Each row is a point on a tangle of strands that fork, close into loops and nearly touch. The rows are in no order.
Two points are linked if the straight distance between their rows is under 140. Some points are linked to none.
Mis: [-43  53 -36 -37 -25  36  10 -32  28  11 -39 -20  26  40  40 -13   1  12
  -7  -1  24  39]
seru: [ 36 -37  38 -30 -69 -41  12  31 -54 -23  19 -16   9  14  86 -75 -25  15
 -25 -28  14 -61]
dapot: [ -2 -10  29   1  50  22 -24  29  52   0  12  -1  10 -71  12 -48  -2  19
  12 -12 -19  29]
kovas: [ -9  36   7  45  38  -7 -11 -17 -27 -66  33  14 -22 -18 -12  -7   8 -30
 -96  34 -28 -45]
dul: [-43 -72 -33  23 -16 -56  -8 -15 -32 -20 -68  68 -37  13  53   8   0  22
  15  46  -1 -49]
sete: [  8  66   9  18 -21   4 -16  19  63   2   2 -32  22  25 -92 -20  37   0
 -69   0  15  24]
vika: [  2 -32  -5 -26 -52  67  11  10 -22 -57 -22  33  11 -34 109 -11 -31   4
 -46  23  16 -15]
lares: [-68  -2  35  84  24 -10  10   3 -22 -31  -7  17 -39 -49 -64 -32 -29  41
 -24   2  42 -11]
zop: [-12 -82 -10  30  -6  24 -20  23 -49   1 -25  75  -6 -64  36  -4  -2  -8
   6  36 -11  16]
sabe: [ -6  19   7 -62  30 -28 -21 -57 -42 -20  37 -14  71  30  43  17  18  34
 -30 -57 -20 -33]
defaf: [ -5 -23  -3  -8  33 -59 -14  12  63 -33 -38 -15  -2  18   7 -42  11  14
  53  42  -8 -22]
Tukes: [-12 -12  -3 -13   0   8  31 -46  11 -13   2 -11 -18 -22  72 -23 -21  -2
  15  29 -65  26]
kof: [ 35 -58  -8  13 -13  -5 -14  23  -7   7 -35  37  20 -16  12 -32  23 -27
  49  52 -34  48]
manu: [ -4 -23  60  36  60 -26   3  13  -7 -36 -14 -39 -37  -6 -69   0 -25 -41
 -53  11  47 -20]
rapu: [-75 -10  -1  93   6 -26 -14  11 -58 -21  28  18 -64 -17 -30   5   4  36
 -17   3  75 -59]
ged: [-16  -4 -43   9   4 -25   5 -18 -39 -39 -40  35 -13 -16   4 -46 -21 -34
  -8 -19  20 -40]
zib: [ 23  16  51 -40 -17  -7 -69 -30 -21  18  46  19  31 -23  75 -44 -18  13
 -39  11  28   7]
sar: [ 12  16  19   4  60 -52  28 -19   1  26 -22 -24   3  10 -36 -16  44 -43
 -38  26 -50  15]
Merar: [-30 -25 -56  72   1 -58  27  19  11  31  -7  17 -50 -34  -4 -24 -25  -8
  41  31  13  36]
ribe: [-19  -1   1 -85 -43  38   0 -39   9  16  29   7  38 -26  55  85 -67  19
  14   5 -33  43]
kudof: [ 26   0   5 -45   2   0 -18 -37  -8  64  -7 -10  38  36  24  48  -5  36
  52   0   0  74]
Siku: [ -7 -19   7 -50   9 -35  25  -6   2  -7   4 -64  -2 -21  87 -34 -54  30
   9  11  26 -45]
vute: [-35  22 -11 -65  17 -14 -37 -47 -13  15  64 -22  58  39  29  20  -7  68
  29  -4  -2 -44]
Gub: [-68 -46 -15  43  12 -66  -6 -14 -51  -5 -32  45 -37   4 -12   6  35  15
  32  29 -32 -85]
Teka: [ 43  66 -17  17 -24  16 -19   5  38  45  31 -39  27   2 -27 -13  47  30
 -32  -3  -5  63]
Gog: [-22  -1 -28  65 -25  15  41  26  53  21 -46  79 -69  10  37  -2  17  -8
  23  35 -39  14]
Vad: [ 11  37  37 -17  54 -28   5 -32   5  12   4 -48  34  36 -61  38  32 -15
 -44 -28 -45  23]
Gupit: [-42 -25 -45  76  47 -44  25  19 -18  34 -28   3 -81 -44 -13  16   2  17
   5  -5  -8 -21]
rupu: [ -4 -71 -12  33 -19  18   1  19  24 -30 -64 -26 -29 -35  16 -38  -4  49
  10  25   4  -9]
bunir: [-21  71 -25 -45 -19  37  31   3  24  56 -22 -51   9   1  14 -10 -26  23
  33   9  16   1]
kub: [ 12 -21  49   6  52   7  21  49  79  10  -4 -28   7 -16 -35 -46  42   9
  21 -35 -15  19]
kiku: [ 14 -16 -25  81  28 -42 -28  16 -17 -29  12  25  21 -49 -22 -26  22  28
  -6  33  -9  42]
Vurin: [ 61  -6   0 -64 -42  71  31  -1 -44  35 -45 -17 -24  14  51  61 -29 -16
  33  18   9  23]
Zaz: [-11   0  -9  11 -13  39  -9 -21  24  -1 -75  62 -44  15  56 -24  13  -4
 -31  15 -11  21]
gereb: [ 76 -21   0 -35 -40  23  13  53  49  -4 -17  13  33  -9  15  64 -17  -8
  69  21 -15  69]
Mefev: [ 36  27  -4 -12  -7  50 -20  -7  18 -15 -52  -8 -14   7  42 -29  37  19
 -18   6 -30 -32]
niva: [ 45 -53 -19 -57 -21  13   5 -12 -25   2 -62  -6 -23  10  69  17 -24 -45
   8   9  35  12]
Mamip: [ 45  81  -2   3  18  14   1  24  43  -6  50 -19  17  45 -71  40  30   1
  21 -85   1  -7]
Kesu: [-58 -75 -50  44  -2  33   9  25  -8  13 -32  68 -17 -37  15  11  16  -6
  18 -25 -15  35]
bubo: [-15  10 -35  66  30 -93  59  28  24  18  14  10  -6  -4 -65 -24   5 -41
   9  12  10  38]
vero: [ 37  54  14 -31   6  -4 -49 -36 -40 -12  41 -24  -6  41 -45   6  -6 -17
  16 -45  30 -61]
kep: [ 16  11  23 -55 -40 -35  -8 -22 -60 -12  47 -29  29  48  66 -50  -1  12
   7  10  30 -72]
lobu: [ 31  56   7  -4  19  19 -61 -16   5  34  87  -7 -33  75 -59  36  32  12
  32 -41   5 -18]
mot: [ 22  13 -12 -24 -35  -5  -4  28  54  11 -37  49 -19  -3  28  21 -56 -41
  34  91  16  40]
bog: [ 13  -7 -16 -70 -10   9 -25 -58 -26  12  12   1  59 -17  87  45 -18  25
 -26 -34 -37  13]
bis: [-21  41 -28 -23 -26  38  39  23  73  14 -41  42  46  29  36   9  -1 -21
  13  -2  -7  68]
lonu: [ 48  12 -15 -71 -47  22 -11  28  31 -22 -12  24   6   1  13  86 -63 -25
  59  40  27  39]
Saket: [ 43   0  33 -39 -14 -35 -52 -20  13  29 -44 -42 -11 -13 -26 -35 -19  27
  14  16  19 -32]
tivi: [  8  50  -6   1 -42  56 -37 -22  -5   4  61 -78  14  22 -49 -23  27  49
  -2 -19  24  14]
riku: [ 44  68  29  14  31  29  40 -27 -67 -16  29 -70  -5  -6 -38  34 -25  -5
 -24 -27  -4 -22]
mikur: [ 23 -22   3 108 -16 -20  58  63  62  58   8  53 -29 -11 -33 -16  79  44
 -16  -6 -28 -15]
Duvi: [ 43 -32  45 -78 -63  32 -39 -15 -69  17  53  38  34  -9  73  28 -54 -14
  18   9  47  32]
tosuf: [-46 -56  27  47  31 -79 -11 -19 -12 -32 -24   2 -36  -1 -66  -7  14   7
 -29  35 -32 -57]
Zuv: [-20 -54  27 -67 -47  76   4   3  12 -73  -7  33 -14  -4  63  38 -33 -34
 -38  13  19  37]
fesoz: [ 13  56  -4  -4  27  13  22  -7  -3 -49 -12 -18  38  26 -39   2  13  -1
  37 -74  -5  11]
tudug: [ 13  22   8  62  48 -15  28  43  34 -81  45   1  -1   8 -72  18 -11 -79
  -7 -21 -19   3]
vis: [ 17 -37  29 -73 -55  -3 -61 -38  -2   3  18  38  31  -5  72  -4 -30 -18
 -19  34  20  43]
nuzo: [-72  -3  12  80 -15  21  -5  36 -19  56  -5  41 -30 -20  -3  36  78  60
  38  20 -19 -19]
nop: [-10 -73 -11 -22 -16  41  25   1   9 -58 -19  62 -53 -21  53  55 -15 -59
 -13  34 -34  41]
puna: [ 28  53  42  47   1  28   6   4  28 -74  29 -24  10  25 -80  48 -36 -51
 -31 -15   5   7]
togov: [-61 -28 -12  72 -47  32  15  22   8  46 -25  73 -61   7  32  68  47  35
  37  39 -27  22]
rivil: [  7  47 -54  -9 -13   5  22  -3 -15  44 -22 -31  12 -50  12 -34 -32 -20
   4  36  10  20]
Kefi: [-12  61 -45  16  19 -13  40   0   6 -43 -48  33  20   2 -25 -32  -4 -26
  12 -33 -10  -3]
kivi: [   9   11   40    0    0   19  -10  -26  -42   -8   66  -63   26   22
 -103  107  -72  -23    4  -27  -20  -35]
Pabem: [-12  -8  -7 102  13   4  19  69 -18  66  -8  52 -34 -25 -40  12  93  31
  -2   2 -30 -23]
zemid: [ -9 -46 -16 -21  -2 -34 -15   3  14 -16 -61  33 -23   6  59 -29  -5 -16
  24  66 -24 -54]
povor: [-14 -33  37 -13  36   1 -55  -5  10  -9  18  14  -2 -55  41 -73  -2   2
 -30   0   8 -16]
Nez: [ 53   9   6 -35 -20  61   8 -20 -62  57  28 -48  -8 -10  71  25 -21  34
  43  18  10   5]
pomu: [ 19  45   0  71  21   4  13  58  30 -13 -30  35 -33  -1 -28 -41  39  10
  -4  44   7 -24]
lifol: [   5   -2   21   31   32   13  -13   50  -10  -35  -27   -8    6  -22
 -107  -14    4  -52  -38  -17   44  -17]
sur: [-67 -30   3  49  -4 -67  20  10 -51 -23  27  13 -47 -18  21 -40 -33  23
 -77  -1  69 -72]
suza: [-23 -85 -27 -16 -17  20  31  26  34 -15 -36  58  -4 -30   7  38 -29 -54
  25 -12 -22  66]
sazo: [-61 -30 -56  67  31 -23   0  19  42   1  -6  79  -4 -10  -1   0  45   4
  12 -38 -33  34]
gafo: [  16   67   13  -14   25   20   32  -39 -103   26   60  -49  -10   28
  -26   51  -23   37  -18  -10    8  -76]
Vifug: [ -4  13  34  -5  14  34 -22   4 -23 -37   4 -22  30 -26 -67 -59   8 -15
 -25 -18  37   1]
gabov: [-27  40   2 -31  56  29  15  15   2  19  45 -89   8  49 -67  63   3  12
   2 -42  44 -23]
tor: [-19  23  25 -40  63 -45  17 -48 -28 -41  20 -42  53  17  -9  14  -4 -14
 -51 -39 -13  -7]
Nopap: [-41   8  22 -56  45  34  11 -19  -4  45  22 -90   8  14 -36   2  23  10
  -2 -60  23   3]
Beg: [-19   5  -3  -4   3  -1  -3 -53  11 -25  32 -38 -43 -20   6 -58  16 -28
 -17   1 -63 -29]
Ranit: [ 27  60  -8 -25  11 -37 -30 -33 -19  -3  45 -12  18  14  50 -23   5 -11
 -13  35  30 -17]
dep: [  6 -21  12 -52 -16  11  11 -39  52  -3   2  16   2 -20  59  52 -43 -11
  40  10 -75  54]
kodir: [-12  12 -13 -29  22   9 -16 -48 -11  71  41 -14  39  35 -25  47   6  87
  27 -26 -30  14]
firi: [ 14  38 -16  13  44 -55   7  20  17 -26  44  -8  27   7 -67 -18   6 -85
  23 -13  10  19]
zesog: [  6  20 -15 -36 -29  53 -38 -21 -33  -1  25 -48  44 -23 -11 -42  -2  16
  -6 -28  36   8]
Feto: [ -5 -57  23  71   0  -7  39  62  55  17 -16  30  -2 -19 -53 -48  52  34
  27 -22 -24  17]
zikal: [ 17  12 -27  13 -34 -16  53  37 108  46 -27  39  48  20  17 -11  31   5
 -13 -20   1  63]
Kiven: [-14 -48  32  12 -14 -51  41  34 -63 -13   9  25 -22 -32  69 -74 -39  -1
 -41 -24  30 -79]
zitis: [ 24 -36 -17 -27 -34 -27 -15 -29 -33 -27 -29  26 -21  -3  69 -31 -55 -30
  -2 -35  52 -11]
Luku: [ -4   2  27 -24   8  36  -7 -15 -50 -11  48 -80   8  52 -73  89 -46 -22
 -35 -43  51 -50]
tasa: [-23  18 -17  58   3  -7  37  25  63  33 -44  30  11  27 -11 -31  63  23
 -50   5  16  62]
dulit: [-11  -9  -8  -9 -27 -20   2  -1  51   5   9 -43 -11  -3 -57 -65  26 -40
  29   9 -59  -6]
finun: [  8 -18 -28 -81 -42  33 -29 -25 -37  36  -1  23  19  47  35  58 -28  26
  62  -2   5 -40]
Lume: [-18 -55  37   8  39 -54 -30 -22  11 -45 -19 -27 -33  13 -36 -36   9 -18
 -41 -18  14 -42]
Dig: [ 67   1   4 -39 -19  20   0  33  39  57 -41  -3  43  35  13  51  25  29
  48 -10  -2  66]
zer: [-32   2 -51  41   7 -32 -11  40  51   3   1 -11   8  15 -60 -29  63 -19
 -76   7  14  35]
zal: [ 51  63  25  20  -9  18 -12 -24 -31 -45  29 -48  31  -5 -88  65 -37 -23
 -48 -10 -27 -28]
Vafe: [ 31  31  -3 -30  12  30  -8 -31 -81  48  42 -36 -16  31   5   7  -5  31
  43 -29  25 -32]
reva: [ 39 -10   0 -24 -18  -4 -31  13  36  28   7   1  29   1  -3 -38  27 -33
  70  15 -43  29]

A piece is two or more points that can be reached from each other along the links. Count, over all rows, the pieces, the separate loops (a circle has one, a figure eight two, a Y none), the forks (points with three links) and the tips (points with one).
pieces => 4
loops => 1
forks => 5
tips => 11

A tip is a point with one link. Name the tips that can be reached along the links from each point below, in the order of the rows.
kof => vika, sar, mot, sazo
bubo => Gupit, Nopap
Lume => defaf, rivil
kub => lares, Mefev, Duvi

How many points has the smallest loop of links through each point below? Write 0 if it is on no loop.
Mamip => 11
gabov => 0
togov => 0
